Each row is a point on a tangle of strands that fork, close into loops and nearly touch. The rows are in no order.
In the rows, zero is written as 100.
Points whose rows are less than 75.5 apart are linked; no others are. Some points are linked to none.
(516): [ 91  99  82  98 131 120 125 119  81  78 137  61 104  77  51  97  90  89
  90 110  92 105 103]
(824): [107 125 117  78  97  90 130 121 123 104 107  85  82 101  92 141 113 135
 111  82 134 122 129]
(227): [125 104 119  84  64  71  82 129  84 114 118 103  72 137  99 120 105  84
 105 141  83 107  85]
(356): [ 98  71  80 124  75  93  72  81  87  93  87 113 134  93 108 109  87 128
  65  89  66  78 110]
(421): [ 83  73 107 114  75  75  80  82 111 105  91 120  88 117 124  97 103 103
  89  96  89 124 103]
(821): [122 116 125 111  93 106 146 141  95 145  88 103  97  79 131 119 113 128
  90  76  98 126  99]
(349): [138 108 103  88  62  76  80 115  82 123  95  96 102 146 110 123 119 103
  86 138  79  89  86]
(363): [142  83 119  89  72  95  71  88 124 110 112 112 111 116  73  94 121 130
 115  91 109  77  97]
(680): [137 118 132  79  86  86 116 145  86 138 119  96  81 117 102 110 118  92
 116 133  88 102  70]
(470): [ 75  93  76 107 127 121 113 133  89 102 112 106  94  79 115  73 111  55
  89 101  88 127  64]
(268): [101  95 110 102 119 101 107  69  77  94 126  58  74  81  63  79  95  82
 130 119  99 104 101]
(17): [106 106  97  81  96 108 105 147 109 104 115  99 100 111  98 104 122 107
  86 103 117 106  87]
(397): [ 94  95  66 110 104 100  82  72  87 106  89 138  97  85  95  75  86  62
 113 120 100  72  69]
(544): [ 82  98 138  65  95 126  77  69 110  99 128  82 101 127 119  78 128 106
 112  91 110  87  87]
(768): [120  80  90 106 100 102 117  85 110 101  98  74  97  91  54  60 105 113
  88 103  89 126  91]
(14): [ 91 127 140  66  96 120  78  88 117  85  91  90  94 140 138  86 111  98
 114 102 117  92 104]
(293): [ 90 110  64 128 115  76 102 117 115  79  59 133 105  86  96 133  73 128
  85  75 114  95 130]
(738): [110  95 140 114  99 103 127  67 111 108  73  76 114  90 127  98 101 151
 113  69 103 108 129]
(86): [119  99 141  89  72  88  85 108  96 113  90  89 104 152 140 112 123 106
  99 122  71  99 100]
(842): [ 87  78 101 118 103  83  88  97 101 126 110 123  53  83  77  87  76  55
 129 114  84 109  77]
(1050): [121  71  99  98  68  82  90 131 107 116 119 100 109  98  71 115 105 125
  60  95  89 110 105]
(180): [115  80 100 104  70  58  80  88 116 133  95 131  85 124  99  75 104  93
 104 110  98 119  92]
(121): [ 94  77  83 126  98 109  98  95  74 123 106 126  86  79  81  67  89  51
 131 121  87  99  60]
(559): [ 97  98  84  99  96 131 108 132 105  90  97  91 144 110 107  70 116 107
  49  86  77 114  82]
(1051): [ 92  86 136 105  82  96 105  81 118 107  95  96  94 130 136  82 110 118
  86  92  86 139 112]
(804): [116 108  77 104 100  70 108  68  73  87  70  85  94  97  85  84  88  84
  94 136  91 111 103]
(772): [117  82  81 114  87  81 103  97 132  93  96 101 100  99  50  62  93 125
  70  84 107 131 106]
(477): [ 83  97 112 120  97  82  83  84  87 110 113 112 104 106 131 131 100 103
 121  94  94  82 118]
(819): [ 82 114  78  93 124  79 103  91  81  67 109  84  76 101  90 110  91  77
 115 123  93  86 122]
(8): [106 101  79  94 120 104 100  70  75  83 116  82  91  97  71  84  94  70
 110 133 100  69  97]
(971): [107 121  78  96  92 111  82  96  94  79  69 108 137 119 102 107  98 104
  84 111 104  68  87]
(1019): [ 86  70  96 137  93 102  96  87  74 112  89 106 132  64 127 121 100 131
  97  77  72  82 102]
(822): [ 82 102 110 101 116 111 131  97 129 102 107  96  99  98 137 117  96 112
 106  73 112 129 135]
(907): [ 80 103  73 104 114 142 108 115 111  80  72 119 143 105 119  69  97  91
  57  89  82 110  93]
(459): [107  90  75  94  86  92  79 131 111  87 125  95 116  95  54 134  93 129
  58  95  89  90 119]
(308): [ 97 126  95  88 121 125 113 142  80  85  93  87 122 116 138 105 115  78
  86 108  95 104  81]
(277): [ 81 126 118  90 120 120 121 126 120  73  97  99 120  98 145 142  97 108
 115  78 120 109 126]
(49): [ 73  86  94  93 118  78  77  84  91  77 120  89  57 100  72 113  75  72
 104 109  80 102 127]
(630): [113  77  82 115  71  79  98  94  92 114  98  94 119  97  85 107  96 134
  74 105  85  86 108]
(1043): [ 93 118  88  95 103  80 126 109  93 107 103  81  66  63  89 147  62 104
  95  96 105 107 139]
(860): [ 92 113  71  90 101 114  59  59  92  97 102 129 111  95  92  97  96  84
 105 105 111  46  73]
(756): [136 117  69  93  97 116 114 151  96 109  80 104 126 107  66 129 111 103
  75 114 114  76  66]
(806): [110 109 118 114 105  87 111  72 100  83  74  71 111 100 115 129  94 132
 115  79 112  91 140]
(216): [ 94 103 119  78 105 140  82  75  87  99 131  72 123 107 116  81 122 108
 100  91  87  66  83]
(776): [103  91  79 114 104 119 105 130  69 121 119 109 103  90  89  72  96  60
 105 123  77 108  59]
(1069): [136 120 115 100 106 101 125 153  88 121 101 105 105 112 117 115 116 109
 112 106 109  93  75]
(926): [ 89  83  80  90  98  68  70  64 112  70 109  89  69 112  62  95  95  88
 103  97  91  98 117]
(80): [111  87 149  98  65  97  97  93 113  94  67  91 115 146 149 102 103 115
  92 106  73 134 121]
(56): [112 100 134  78  74  79  73  76 125 109 116  98  82 126  96 106 112 117
 127 102 127  91 106]
(686): [ 80  95  83 126 122  92 103  62  81  75  73  95 105  89 113  96  85  97
  95  92  93  95 125]
(423): [ 84  69  96 112 113 114 122 105  88 115 116  95  89  79  98  56 118  88
  97  95  74 141  74]
(1038): [ 95 116  60 104  95 131 115 110 107  72  52 115 146 106  85  91  88  76
  50 103  92 100  78]
(96): [108 123 115  85  79  85 105 146 137 105 114 106  79 118  96 117 107 125
  88  91 128 136 103]
(761): [127 123  77 105  95  83 114 112  83 101  88  96 100 103  78 109  94  90
  91 129 104 107  86]
(681): [124 101 108  94 121  90 113  99 106 111 102 115  70  90  78  80  92  79
 131 114 129 106  87]
(411): [ 86  65 104  92  78  76  76  81 122 100 134 100  85 112  61 110  96 110
  89  90  92 112 124]
(731): [120  89  97 104  87  92  91  82 126 102  90 115 110 106  61  79 102 116
  97  78 117  91 103]
(950): [ 95  81 113 108  84  91  83  87  98 115 126 106  90  85  89 122  91 112
 113  89  98 107 115]
(850): [ 99 108 127 106 114 108 125  90 104  84  59  94 107 101 144  83 102  94
 112  93  98 128 107]
(415): [114 102 106  73  78 103  69 137 109 113 139 112 105 109  91 113 118 109
  98 100 110  77  86]
(361): [ 92 104  85 112 116  89  98 105 119  86  84 132 100  79  98 102  91 103
 110  68 117  89 108]
(953): [ 93  96  93 117 104  63 103  55  80  98  69 108  85  94 112  91  76  93
  94 116  85 100 110]
(615): [124  85 107 103  75  79  77  78 118 118 112 121  69 111  55  75  83  89
 113 122 106 104  91]
(338): [110 119  63  92  94  85 101 111  91  87  71 103  79 137  96 102 104  71
  87 152 104  94  82]
(159): [141 125  79  99  81 105  98 120 107 100  58 118 126 120  90 111 105 104
  94 113 124  73  72]
(789): [129 119 100  95  97  85 110 112  97 117 103  97  72 102  72 107  82  95
 123 132 108 119  95]
(136): [ 70  88  86 112 134  90  95  78 111  94  95 126  79  75 118  95  94  76
 124  73 116  87 100]
(311): [ 87  97  89 120  93  72 135  88  73 122  84  84  67  43 105 117  60 108
  90  91  96 101 128]
(921): [100 102 106  80 110 134 101 100  82  94 135  57 129  94  76  67 125 100
  87  99  86  81  89]
(1025): [108 113  89  87 106  82  86 104  93  91  82 119  70 136 121  86 100  58
 115 148 108  83  68]
(922): [110 115 115 106 111 113 122 115  84  82  84  75 105 118 124 102 113 101
 102 107  99 107 103]
(28): [ 98 117 123  92 106 121 101 103 110  69  65  97 125 112 124 122  96 122
 111  78 120  92 129]
(708): [ 78 105  91  86 142 116 135 106 125  85 116  79  89  79  86  77 105  95
  94  76 119 129 120]
(449): [ 88 102 138  99 113 109 135  74 120  96  72  88 111  97 144 109  95 116
 126  74 106 136 130]
(1023): [118 119  95  95 120  83 103  94 112 103  72 125  65 111 113  84 104  76
 143 128 133  88  77]
(347): [ 76 107  92  99  88 114  48  91  99 105 101 143 130 103 117  99 100  98
  90  96  96  62  84]
(300): [ 79  82 131  87  82 143  69  89 133  94  84 116 142 118 138  88 109 109
  87  69  77 101  93]
(771): [ 89 104 121  95  86 133  49 103 113 100  82 133 141 104 129 110 101 109
  98  72  99  73 103]
(964): [ 64  88  73 108 136 121  92  70  93  93 106 109 112  65 109  85 102  88
 110  64 114  82  92]
(405): [ 86 104 100 118 103 109 104 130  88 109 147 106  78  74  81 122  69  65
 115 122  76 103  92]
(902): [ 91 120 117  99 110  89  90  71  96  92 103 117 101  90 126 118 103 102
 140  89 140  80 114]
(575): [ 76  68  92 113  99 114 113 108  90 101 105  86 116  88 116  71 114 112
  72  78  79 122  88]
(1022): [ 92 118  97  90 115  95 120 117 119  98 107  89  64  79  78 135  93 109
  98  84 123 128 130]
(471): [112 113  84  88  83 108  68 129  94  97 124 100 112 112  53 124 106 106
  80 111  91  63  97]
(234): [ 66 102  93  96 135 154 102  98  93  95 111 112 126  72 112  73 109  94
 101  83 112  77  79]
(1005): [ 95  69 108 127  76 104 109 106  81 132  97 102 107  65 136 128 112 141
  98  81  77 117 109]
(932): [103 130 142  86 106 124 110 111 102  98  93  87 110 129 146  97 120  93
 126 108 109  88  90]
(418): [ 91 118  75 107 118 110  96  73  90  62  87  94 122 108  86 103 108  99
  92  99  98  70 113]
(358): [130  89 120  85  96  87 116  86 110 112 117  68  80 115  73  69 113  98
 106 119 103 131  91]
(327): [ 92  96  83 118 117 109 109 126  94  87 137  89  88  66  46 114  66  74
  96 114  98  93 109]
(755): [ 79 117  89  93 123 136 112 139  96 100 117 108 114  84 124  82 107  79
  85  97 100  98  73]
(668): [ 90 102 105 113 117  98  92  71 102 100 112 104 112  80 106 140  90 130
 136  71 142  65 129]
(367): [ 97  99 107  99 124  99 138  96 113  87  97  69 107  86 100  87 103 129
  91  74 114 132 129]
(939): [104  89 124  90  98  82  94  60 118 106 113  86  67 118  96  75 109 103
 126 100 115 113 110]
(560): [ 87  87  99 119  77  76 121  97  74 135  91 105  84  62 127 130  84 117
  88  93  80 112 117]
(900): [ 92  87  88  86 136 127 119 103 100  83 124  62 118  84  71  61 107  98
  86  91 103 104 104]
(240): [ 87 101  97 107  99  81  85 109  77 119 119 130  70  90  97 119  83  58
 127 118  91 101  90]

How many points has the smallest loop of links through each point below? Write - if it is on no loop.
(921) -> 12
(681) -> 6
(926) -> -
(842) -> 17
(356) -> 15

A tip is a point with one link. Name the tips that can be reached along the links from each point below, in the order of the rows.
(1019) -> (615)
(708) -> (293), (1038), (300)
(950) -> (268), (668)
(338) -> (756)
